A landscape with many valleys, sampled at points; each row gives a point and its height.
From any point a ball rolls to the lowest of the 2 points nearest to it. It stops when none of these is lower. Distance is the straight distance between rows; heights are no part of it.
<339>: 132	-52	379	-219	-138	-452	220	130	43	-101	107	69	-195	14	-307	-279	-278	298	112	196	-450	-144	148	299	6	-321	-211	489  height 283
<722>: -275	-333	-32	-47	183	-158	-24	-80	-196	-320	61	-136	-267	-344	52	203	-89	294	282	201	-118	26	83	134	-545	-181	135	-101  height 337
<443>: 438	148	57	22	45	13	247	-98	87	51	215	26	26	327	-94	-217	-308	-62	189	-403	308	320	-335	-57	448	-400	136	40  height 161
<30>: 17	33	171	-237	-114	-473	508	-294	-75	491	397	36	578	65	-151	-113	-199	-90	-102	100	-289	-179	-143	8	-166	-126	49	654  height 154
<740>: 62	-30	-70	296	185	362	118	262	420	-72	-25	90	206	191	-420	155	-304	-186	-131	-84	-230	30	223	-389	401	208	-174	-107  height 493
<282>: -43	63	-157	-244	-121	-366	-201	-99	-428	-143	-66	-172	-178	-120	363	79	71	355	330	-134	-248	219	-107	102	-150	-134	122	61  height 296
<194>: -133	-65	-145	-588	-5	-311	-157	-74	-330	575	159	202	-121	-187	314	-64	400	-14	50	-207	216	150	385	-477	-376	274	-31	167  height 67
<24>: 142	-508	-168	143	-106	242	59	-98	-89	74	-242	-182	-128	97	161	476	-122	266	48	176	-74	267	229	-152	75	47	-338	-312  height 265
<491>: 184	-82	354	-108	-88	-85	-113	-374	-10	44	478	2	25	-161	-325	-73	405	-523	0	78	-327	-259	-154	188	-840	33	31	191  height 34
<686>: 202	514	185	-200	193	-370	186	-400	-240	114	118	18	-16	58	325	78	-170	-579	-222	196	-185	4	-305	-81	-258	254	253	237  height 54
<648>: -96	-403	-219	387	83	-212	235	279	279	-257	-56	235	-323	-458	247	205	-82	482	-47	-92	268	-156	-21	119	36	-34	-142	-228  height 274
<600>: -171	-123	-261	462	444	259	-40	494	363	-202	-224	-160	305	9	-40	310	180	-14	-235	-121	-5	19	90	-317	385	-93	-44	-218  height 451
<263>: 168	-274	-81	129	-440	32	69	187	229	25	21	393	-19	-98	-184	-260	-197	332	268	-678	55	42	-180	-259	119	204	-572	182  height 522
<392>: 50	45	-426	124	-349	394	-10	17	-213	137	-236	-254	470	373	126	186	416	-314	-27	567	-124	-261	59	127	-182	-113	393	129  height 50
<714>: -38	39	131	381	276	689	-336	-237	116	118	-5	-274	213	93	-184	236	156	-507	22	462	246	-549	70	153	-391	-84	277	-273  height 392
<610>: 36	162	479	148	13	449	-100	-222	-116	394	523	-302	336	367	-401	58	-54	-258	-289	384	-28	-84	-88	94	-597	-250	764	206  height 221
<485>: -215	674	330	-534	-173	-197	-377	-338	-35	94	174	355	-233	-126	406	-145	-96	-242	158	-477	9	-44	-10	-231	79	181	6	279  height 459
<520>: -199	-4	101	502	558	72	-83	85	-62	-270	160	-275	361	13	-116	178	-188	-217	-154	24	-123	-38	138	-54	171	-253	210	-230  height 396
<238>: 12	3	323	14	320	-436	289	127	-111	319	179	-36	352	-29	-358	-109	-173	-264	-69	-175	-80	-321	-44	121	64	-79	-90	212  height 204
<87>: -21	116	323	-242	235	626	-203	-195	6	154	251	-2	-14	101	68	208	131	-658	-14	295	226	-277	264	-137	-341	386	343	-17  height 461
<149>: -332	-53	-140	159	-170	-475	-147	416	472	-667	-92	385	-277	-469	23	-256	-8	720	78	-140	343	-39	-223	110	70	203	-177	-320  height 338
<580>: 181	-390	130	233	-155	-54	198	500	143	-479	-364	89	-149	122	118	-288	-347	218	415	-190	-186	136	143	203	-144	54	-330	16  height 473
<464>: 62	-225	-430	-144	59	-2	314	86	485	-134	-91	258	-78	-309	144	-119	-41	58	165	89	238	142	-72	72	73	107	-295	-109  height 212
<587>: 347	-249	-79	205	-63	78	195	34	92	-242	23	-183	-137	247	-145	2	-68	-320	-17	326	-313	92	-108	259	95	-195	-82	115  height 541
<371>: 189	-230	-179	-273	-88	-386	287	-9	202	285	2	342	136	-189	183	-28	117	-166	339	-261	297	-267	-37	-63	32	135	-285	-14  height 153
<557>: -238	312	-488	-242	224	138	-90	38	55	332	117	-171	-442	-245	6	263	170	491	-322	213	25	393	191	-194	99	-165	24	-140  height 302
<433>: 218	-438	22	315	-374	378	164	304	272	-228	-260	423	-216	208	-81	-346	-477	-153	152	-354	-28	126	-74	-100	-251	254	-371	97  height 497
<573>: -72	-289	-535	160	-225	406	-196	-78	-316	254	-124	-31	153	-100	622	645	538	-311	-192	597	92	-218	-155	63	-88	118	315	61  height 147
<638>: 124	-68	290	164	28	-468	190	374	120	44	63	124	-117	126	-474	-49	-441	208	71	-35	-130	-419	-10	114	110	-210	-388	-13  height 248
<687>: -159	181	334	390	483	-63	60	191	126	-252	-1	-120	-100	-72	-167	-269	-327	96	124	-352	-164	222	-47	66	517	-145	29	-280  height 475
<541>: 4	324	-422	-85	62	212	275	-20	-74	166	-493	-242	228	339	48	370	194	-4	-13	61	251	260	122	-45	-89	-12	411	-260  height 213
<321>: 25	-69	-220	32	-197	-77	-79	-31	-229	227	63	116	110	136	-97	559	97	-477	-210	82	167	-426	-181	17	-186	3	5	-46  height 292
<116>: 155	240	-63	-251	260	-459	197	-104	-80	471	67	217	-26	21	239	111	-135	-359	115	-23	193	-75	-186	-148	78	363	74	1  height 103
<558>: 248	242	121	80	241	-199	143	-170	-328	51	163	-171	-14	122	241	-283	-381	-529	-237	5	61	297	-128	88	515	-510	146	68  height 100
<528>: -269	66	-534	71	304	251	189	60	324	-4	-158	-244	-237	-107	125	219	394	443	-438	399	-10	23	312	-72	-101	-56	20	-463  height 370
<160>: 81	106	277	-134	154	250	254	-182	66	276	511	-15	133	155	-97	-66	-1	-445	48	353	-19	-193	-82	288	-774	-76	387	521  height 125
<657>: -40	531	129	-370	-342	-245	-466	-143	55	-27	80	323	-300	-246	33	-175	256	-35	22	-357	462	137	-188	-64	395	236	-29	-244  height 506
<735>: 118	-185	68	-60	-85	302	319	305	367	93	104	29	86	219	-153	75	281	-309	-185	17	-359	-154	-300	233	-95	-65	-63	330  height 579
<325>: 45	15	-37	-44	236	543	-8	-360	226	-4	101	168	129	-2	-282	243	-207	-264	170	156	102	-58	137	-219	151	305	254	-137  height 514
<249>: 299	144	302	-89	-48	-157	-319	11	-53	144	-378	-77	370	-19	-86	-144	-543	689	332	-299	-5	674	-93	278	433	212	-536	107  height 336
<315>: 143	-182	-466	640	11	497	127	-56	84	-488	85	-205	120	303	-44	283	-99	-179	-109	509	-349	-347	-175	162	103	-456	133	-18  height 504
<195>: -190	-88	-48	-137	159	-300	-304	286	-213	445	139	129	-331	-438	192	-145	253	145	-24	-175	278	101	264	-48	-89	-99	35	-65  height 138
<290>: -182	98	270	-452	30	-262	-161	-296	-190	123	115	183	157	-367	329	-210	438	-619	-137	-209	319	-162	150	-428	-314	397	-37	-20  height 141
<369>: 151	17	217	366	141	-118	-148	69	146	-515	161	-97	-44	181	-293	-261	-541	248	-240	64	-378	259	112	-154	375	-110	-128	86  height 436
<145>: 199	2	309	357	-266	-151	-368	121	160	-244	-167	150	62	36	-258	-595	-799	505	54	-41	-402	427	87	-184	776	19	43	362  height 404
<652>: -175	491	360	-674	-274	94	82	-113	-221	188	301	148	-20	126	-15	-113	55	63	-45	-461	-7	13	-4	91	-156	309	31	376  height 422
<285>: 286	-27	223	-414	-325	-370	144	-524	-66	43	176	56	149	-49	-163	-151	-164	-417	140	5	-285	-151	3	88	-293	70	-174	389  height 106
<311>: 189	-51	304	132	-378	-157	-615	139	243	-283	-220	163	122	12	-249	-383	-500	685	388	-371	-219	227	-160	151	447	-112	-294	263  height 373
<428>: -115	-30	-160	-204	-449	-52	-5	-75	225	-193	-60	349	8	-327	-122	-310	456	21	-147	-393	898	271	-59	-191	210	315	-96	-418  height 585
<426>: 118	-34	-57	188	-218	-132	-154	348	69	-378	-512	151	-333	-302	330	-314	-79	486	284	-229	140	279	201	403	23	-269	-339	-25  height 444
<34>: 325	-203	49	41	-40	-52	-22	-25	46	-10	-290	-138	-103	-25	114	64	-301	515	245	-125	-110	509	28	-128	418	64	-517	-115  height 301
<382>: -80	16	-615	91	-98	239	51	114	236	139	-128	-28	-229	-145	-273	-306	486	209	-53	-371	503	360	-246	-209	258	147	12	-293  height 660
<189>: 210	260	-284	64	24	-264	174	238	54	1	-372	-202	-228	212	-200	-253	321	386	-12	-143	153	234	-166	-162	116	-41	-52	-487  height 709
<142>: 73	426	79	110	506	-178	2	-104	-128	75	7	-77	-410	94	155	37	-255	-285	-314	364	-232	8	-238	107	214	11	117	-23  height 36
<632>: -336	-266	102	62	-17	173	95	-49	107	-538	-126	-108	-98	-495	-278	70	35	-59	1	164	-73	-115	129	58	-424	253	32	-170  height 387
<467>: -97	-342	16	-159	-343	218	-73	-39	-293	200	-145	52	263	60	286	497	494	-491	-230	129	347	-93	70	139	-138	332	-12	10  height 231
<781>: -107	4	174	231	91	66	-116	118	-221	130	265	-291	294	370	-129	513	-22	-428	-317	-79	-125	-214	-211	150	112	-248	78	-133  height 342
<646>: -181	229	215	-528	-210	-731	-332	-180	-322	74	-73	162	141	-328	325	-458	500	-162	157	-28	-232	-297	216	-266	-82	453	-45	52  height 205
<144>: -317	-159	-617	-18	14	-38	-91	189	-20	372	317	197	-76	-596	73	101	409	381	-252	86	175	69	310	-322	-53	47	-22	194  height 220
<752>: -394	-105	174	325	138	90	41	106	117	-681	-325	-57	-104	-143	-203	-281	-221	152	127	-238	6	-120	-56	2	57	261	-70	-414  height 441
<476>: -104	122	-317	153	375	86	230	-224	9	-257	-213	-377	-175	146	284	-98	153	-80	-351	350	-261	-368	193	78	-89	-403	42	-342  height 428
<317>: -114	-272	595	201	469	576	-283	-152	-198	446	112	-183	192	287	-255	127	80	-316	-195	212	78	-424	-150	184	-269	-92	398	-71  height 319
<374>: -53	-107	63	-167	-334	-238	-192	344	421	-599	-173	278	90	-509	245	-318	2	526	274	-527	206	208	30	96	0	111	-291	177  height 399
<536>: -313	387	67	-618	-152	-553	-432	-74	-190	14	-85	-52	-28	-217	222	-325	268	294	364	-226	-305	202	237	-224	-100	149	166	419  height 251
<460>: -92	-55	-464	306	80	531	130	-69	-258	354	-398	-370	216	539	142	254	197	113	-70	532	132	-198	-29	60	30	-153	259	-278  height 135
<647>: -190	373	249	-485	-194	302	5	137	-300	97	147	-177	-539	246	191	123	126	206	53	-127	114	192	2	147	-137	-83	146	267  height 374
<347>: -33	64	-50	399	165	335	70	-342	-342	-337	-65	-413	13	188	-126	164	45	-155	-384	488	-436	-259	-80	429	-359	-430	9	-213  height 464
<576>: 72	-645	-546	177	-136	272	-57	-61	-195	35	60	82	29	155	390	559	387	121	-32	530	-177	-188	222	-243	133	84	76	-189  height 216
<74>: 32	47	-79	86	147	291	325	-174	-115	191	-116	-220	454	502	-254	115	-275	-6	46	-169	257	255	57	-98	242	-245	292	-137  height 229
<601>: 43	140	419	-376	-222	-228	106	56	-211	63	261	43	-221	358	-101	37	-19	487	191	-115	-82	-96	-61	237	212	-354	-17	169  height 323

Two balls start at each pair of points below. Name the first point that both come to, or write none.
<87> and <632> => none
<428> and <325> => <491>
<587> and <722> => <194>

Where does a ball stop that starts at each point below?
<263> => <142>
<752> => <194>
<433> => <142>
<382> => <491>

Call two points neighbours if one is among the 2 nearest of the other. Go from one point of each pair to the other, from neighbour to neighbour, staying as low as possible. Name the highest point that can't be avoided.
<142> and <491> => <325>
<142> and <392> => <74>
<194> and <573> => <687>
